A landscape with many peaks, sampled at points; each row gives a point and its height.
A climber steps from a point to the highest of its 2 nearest points, and stops where none of them is higher. Distance is the straight distance between rows; heights are no part of it.
Q482: [ 18  29   3 -29  -8 -18  29  10  -4  21   2 -13  -5  20  19  -9 -25  -3
  24  12]  height 2.33
Q233: [  4  15 -27  -6  11  -4 -22  20  -1 -37  23   6  60  31  -8   7 -45 -39
   4  32]  height 4.46
Q6: [-25   5  -1   6 -12  10  -4  23   8   5  17  12  20   5 -38 -10   3   8
  -2  30]  height 4.97
Q374: [-23   4  -1 -25   2 -26  13  10  -7  -4 -11   1  26   3   2  27  30 -17
  10  -9]  height 7.93
Q531: [-20 -21  12 -24 -19  15  23 -12  -3  -2 -17  11  -6  29  30  31  25 -12
   9 -12]  height 7.12
Q68: [ -6  -1  14 -19   6 -19  22  14   5  -7  -9 -12   9  -7   9  23  -4 -19
   5  -4]  height 7.00
Q925: [ 11 -33   2  16   0  21 -33   6  24 -52  30  11  20 -19 -12  12 -38 -18
 -22  18]  height 6.81
Q504: [  0  27 -39 -11  31 -25 -27  -4   3 -29  27  12  45  -3 -10  -1 -23  -6
   3  23]  height 4.06
Q630: [ -6  22  14 -34 -15 -23  51   8   8  20  -2 -12  -5  10  15  -6   0   4
   7  19]  height 2.59
Q607: [ 14 -16  24  -6   1  -6   7  -2   5 -17  -7 -10  -7 -10  25  25 -16 -27
   5 -14]  height 6.24
Q341: [  3   5 -40  18  14  36 -13   3  -2  -8   5  24 -29   0  -9 -35   1  41
 -23 -21]  height 0.43
Q900: [-30  16 -28  -6  22   5  46  32  -2  22  -5  14 -11   6  -5   4   5  -8
   4 -48]  height 4.71
Q673: [ 23  -9 -21  21  30  11 -16 -24 -20   5 -18   0 -33   0  20 -10  -1  -4
   3 -47]  height 1.15
Q863: [-17   3 -37 -10   1   6  35  24  -2  11  -5   8   3  36   2   7   3 -12
  10 -44]  height 5.27
Q692: [-24  27 -25  12  33   4   7  -4 -30  26 -17   7  -5   0 -10 -23  39  29
  -5 -25]  height 3.91
Q933: [-24  -1  22  10 -31   2 -17  18  21  -3  15  16  25 -17 -42   1  22  19
 -21  37]  height 5.38
Q260: [ 11   3   8 -16  -7 -34 -26 -11  -9 -17 -17 -17  23  14  19  20  21 -14
  10  13]  height 7.17
Q982: [-29  22 -22   6  28   6  28  19 -13  25  -4   8 -15  -6 -16 -12  15   9
  -4 -26]  height 4.26
Q679: [  4  -7   8 -30 -16  -3  31 -14 -12  23  -9  -6 -23   6  23  -8  22  21
  11  -7]  height 3.18
Q382: [  7   6  -2  -2  30 -32 -40 -18  -1 -22   0   5  38 -14 -12   3   4  -6
  -4  28]  height 4.52
Q801: [ -4 -41  -5  26 -28  38 -34 -12  -3 -26   4  -9 -22  15  -3  27  -3 -16
   4 -32]  height 5.45
Q781: [-16  25 -26 -10   2 -21 -14  -7 -24  24  -2  -2  27  20 -18 -17  36  26
  20  13]  height 5.21
Q904: [ -3 -36  -1  31 -10  36 -19  11  18 -38  28  20   0 -15 -20   8 -22 -12
 -22   7]  height 6.04
Q707: [  7  31 -22 -17  -3 -25 -10   0 -15  31  -5  -5  23  31  -8 -16   7  10
  27  14]  height 4.91
Q443: [ 48   6  27   4 -22  -9  -6 -19   2  11   1 -26 -25   3  13 -16 -16   3
  10  36]  height 4.50
Q505: [ 23  12 -34   6  27  -6  27   0   0  24 -11   6 -17  17  27 -10 -38 -10
  18 -48]  height 1.65
Q991: [ 13 -23  -3  22  20  21   2 -18 -12  16  -7  -8 -43 -23   0 -14   0   3
   3 -38]  height 0.99
Q815: [-22   2  31   3  13  -2  37  34  20  26   1   2 -11 -41 -22  -1  -5   2
  -5   1]  height 4.47
Q183: [ -9   7 -32  24  37  25 -19  -3 -10 -11 -12  22 -26  -1   6 -21  14  16
 -22 -29]  height 0.31
Q329: [ 20 -17  36  -4 -39   8   7 -32   4  -1  -2 -20 -37  -3  23   7  13   6
  -6   0]  height 3.67
Q381: [-14   1  31 -12  14 -15  35  11   3  25 -16  -6 -13 -42  -3   4   8   6
  -4  -9]  height 4.92
Q568: [ 18 -19   9   7   3 -22 -38 -21  -9 -30 -13 -10  17   5  14  22  14 -23
   7  -4]  height 6.74
Q215: [ 10  19 -39 -18 -13 -12   8   1 -13  32 -12   2   8  45   9  -8   3  16
  27 -12]  height 4.55
Q535: [-17 -12  46   0  13  -8  16   7   4  14 -22  -3 -10 -56  -3  15  23   4
 -20 -27]  height 5.37
Q472: [ -2  16 -16 -11   7 -15 -19  12   6 -19  15   2  43  16 -11   5 -16 -22
   5  31]  height 4.25
Q415: [ 24  -5  23  -5  -1  -8  -2   8   4 -19   2 -20   7   6  16   9 -35 -25
   2  12]  height 5.67
Q310: [-44  13  -8 -12   0 -22   8  23 -10   8 -11   7  30   3 -18  23  43   6
   6 -14]  height 7.20
Q420: [-14  22  19  -6   4 -18  11  22  19  -1   4 -13  26 -12 -12   1 -12 -18
  -2  29]  height 6.47
Q302: [ 13   7 -41  13  19  10 -27  18   5 -55  24  23  44  24  -4  11 -51 -38
 -10   8]  height 4.69
Q589: [-22   5  20   3  -2  -4  16  13   0  29   1  -4  -3 -21 -33 -13  25  25
  -3  14]  height 6.95
Q247: [-21 -15  13 -22 -14  -5  13  -9 -10   3 -17   1  -5   7  15  22  42   6
   6 -17]  height 6.44
Q17: [-21  19   3   3  40 -35 -24 -18  -7 -15   7  21  32 -60 -17   0  24  27
 -25  12]  height 4.15
Q225: [  7 -24  38  18 -31  25  -3  12  22  -9   6 -15 -21 -12 -12   5  -9 -11
 -17  20]  height 5.03
Q58: [ 15 -22   4  17  21 -11 -40 -37 -20 -19 -17 -11  -7 -13  12  18  22 -11
   9 -26]  height 6.32
Q516: [-10 -15 -30  30 -19  39 -20   8   4 -10  13  17  -2  30 -23  -8  -1  -4
  -8 -12]  height 4.63
Q298: [ 38  22 -14 -30   4 -10  37  13  -2  34   4  -5   0  36  30   3 -49  -7
  28  -3]  height 2.09
Q591: [ 11  24  -3 -22 -19 -34 -15  -4  -8  -5  -7 -18  32  29  10   5  15 -11
  18  33]  height 6.73
Q399: [ 39 -25  14  13  15   1 -31 -39   0  -6   6   0 -13 -28  -1 -26 -21  18
  -8  20]  height 5.05
Q338: [-10  30 -17 -16  39 -21  -3   6   3  12  14  -2  41  -5  -7 -12 -28 -10
  18  28]  height 5.70
Q236: [ 27  11 -22 -14  13  -5  28  16  -2  17  -5  -2   2  26  22  -1 -43 -20
  21 -31]  height 1.86
Q570: [ 11  -9  30   7 -52  24  25  10  18   5  11 -24 -38   5   1  -7 -10  -3
  -8  15]  height 4.51
Q549: [ -3  16  -7  -8  31 -29 -32 -11   9 -23  18  11  39 -46 -16  -5  -2  19
 -14  28]  height 4.34
Q412: [  3  -7  31  10 -29  16  22  10  14  21   4 -15 -26 -11 -16 -22   0  11
  -1  23]  height 5.25
Q885: [ -1   2  18   0 -14   4   1   1   3  24   2 -17  -7  -6 -23 -32   7  27
   3  39]  height 6.05
Q480: [ 22 -30   2  20  34   8 -34 -38  -3 -23   8  10 -21 -42   0 -14  -8  14
 -15  -1]  height 5.48
Q317: [  7  -4  18  -2 -11   1 -20  -5  15  -5  14  -5   7 -11 -17 -24  -7  17
  -6  42]  height 5.72
Q105: [ 18   0 -17   3  17 -14 -42 -28 -12 -18   8  11  16   0  -5 -12   0   6
   5  15]  height 4.72
Q200: [-16   8  39  -7 -19   1  46  30  29  18  -2  -7 -17 -22  -9   0   0   0
 -11  12]  height 4.73
Q259: [ 22 -31  15  20  23   1 -41 -36  -5 -22  -1  -4  -8 -25   7   7  -4 -13
  -2  -3]  height 5.92
Q629: [-13  13 -10 -24 -11 -29   3  -7 -21  18 -13 -12  20  16   0   2  47  20
  18   3]  height 5.54
Q40: [ -8 -35 -25  20 -20  33 -18  -8  -8 -22  -4   3 -23  28  11  39  15 -20
   2 -55]  height 6.06
Q230: [-12   0 -27  12 -13  17 -11  12  -3   0  14   9  11  25 -31 -10   7   7
  -1   9]  height 4.59
Q100: [ 46  -6  35   7  -8  -8 -22 -26  13   7   7 -10 -19 -19   1 -28 -26  15
  -2  39]  height 4.66
Q226: [ 17  -1  -3 -22  -6   0  33  -6 -12  46 -10  -3 -27  12  15 -16  -5  19
  21 -25]  height 3.59
Q753: [ 16  20 -45  20  25  -3   5  -3  -3  24 -27  12 -23  26  33 -25 -17   5
  11 -48]  height 1.45
Q14: [ 43  23  23   1  -7 -24   1  -3   1 -14   5 -25   9   3  21   2 -35 -22
   2  39]  height 5.22
Q882: [-10  23   8 -15  23 -19  -7   6  15   8  11   0  32 -26 -16 -11 -17   0
  -1  38]  height 6.03
Q603: [-13  16   7 -10 -23  -3  21  39  14  -1  11 -13  17  15 -10   4 -15 -21
   4  21]  height 5.89
Q728: [ 38  22  18 -15  -4 -34   3 -14  -2   5  -7 -25  -6   3  25  -6 -16  -7
  15  29]  height 4.88
Q611: [ 26  12 -29  25  39   7   0 -21 -16  24 -25   8 -41   5  32 -27 -15  17
   7 -48]  height 1.29
Q846: [-27 -20  13  25 -39  11 -39  12  17 -23  12  18  27  -6 -35   8  28   8
 -26  31]  height 5.78
Q727: [  0   1 -13  17  36  24  11 -11 -12  20  -3  15 -37 -23  -8 -28   5  23
 -13 -27]  height 0.79
Q642: [ 19   0 -24  10  33   1 -33 -24  -4 -28  16  14  -5 -24  -1 -19  -8  17
 -10   1]  height 5.02
Q896: [ -8 -23  49  -3  -1   7  22   2  14  -1 -15  -2 -28 -40  18  34  15 -10
 -20 -21]  height 5.98
Q681: [-29  16  20 -15 -19  -3  50  42  23   5   6  -6   7  -1 -10  13  -4 -15
  -5  11]  height 5.32
Q124: [-38  29 -15  17  49 -11   3  -4 -31  15  -8  10   3 -28 -15 -13  45  36
 -10 -11]  height 3.79
Q691: [-12 -29 -21  40 -25  54 -17  18  12 -29  26  25  -9  13 -26  11 -15 -19
 -16  -9]  height 5.24
Q539: [  4 -28  10 -19 -15  20  18 -20  -3   5 -12   3 -29  20  34  23   3  -9
  10 -27]  height 8.29
Q363: [-17  20 -33  13  35  33  14  13   2   7   6  23 -26 -20 -12 -32  -7  39
 -24 -18]  height 0.60
Q766: [ -5 -30  38 -15 -15  19  21 -18   6 -15  -8  -2 -30  -7  32  33   4 -14
  -8 -25]  height 6.91
Q159: [-11 -15 -36  -8 -12  14  29   0  -8  18 -14  17 -11  41  21   7  14  -2
   5 -56]  height 6.02
Q731: [-10  14  26 -32 -25 -14  43 -19   1  12 -11   3  -8  13  31   3  24   6
   1  11]  height 2.87
Q282: [-10 -25 -24  -8 -14  20   7  -8 -10  -5  -9  11 -10  35  24  28  18 -12
  12 -53]  height 6.84
Q246: [-44  11   4 -11 -14  -8  23  29  -8  31  -6   5   8  -6 -21   2  42  24
   1  -1]  height 8.04
Q644: [ 22   4 -31 -15 -17   0  27 -11 -11  44 -17   4 -14  39  24 -10  -4  17
  21 -30]  height 4.08
Q208: [ 18  -9  17  -4 -56   4  -1 -19   2  -9   0 -19 -16  22  22   5  12  -1
   3  20]  height 3.35
Q231: [ 16  13   9 -10 -15 -15 -22 -10  -4   4  -1 -12  14  13  -7 -15   6  10
  14  42]  height 6.23
Q952: [  4  -8   6  10  -9  23   8  40  11 -22  18  -8  20  11  -6   7 -56 -45
  -3  19]  height 5.51
Q427: [  6  -5 -26   9   4  20  -9  25   5 -28  16   7  27  33  -9   9 -47 -45
   1   1]  height 5.01
Q460: [ 24 -22  24  10 -26  14 -12 -18  -2   9   3 -21 -27   1   5 -11  -9   7
   9   7]  height 4.07
Q788: [  0 -12   2  15   5  17  -6  28  17 -28  24  15  25 -12 -20  14 -43 -27
 -18  23]  height 6.12
Q790: [-35  33 -10   6  61 -21  -8 -11 -12   0   3  17  16 -49 -15  -9  25  31
 -17   1]  height 3.98
Q160: [-13 -28  25  29 -44  25 -47  -1  18 -35   7  -1   9  -9 -20  27  16  -7
 -26  17]  height 6.39
Q413: [-21  -2   2 -20   0 -27   5 -19 -23  10 -25 -10   8  -4   6  12  57  23
   4 -16]  height 5.91
Q507: [  2 -30  37  25 -44  24 -30 -13  14 -28   0 -22 -20  -4  -3  17   4 -10
 -13  10]  height 5.69

Call two points neighbours if one is among the 2 nearest of the other. Go from one point of each pair to the other, from neighbour to neighbour, staying as high as possible. Name the lowest point that can't be avoided.
Q374, Q160 | Q570
Q539, Q420 | Q815
Q260, Q246 | Q317
Q925, Q160 | Q230
Q282, Q160 | Q801
Q374, Q246 | Q310
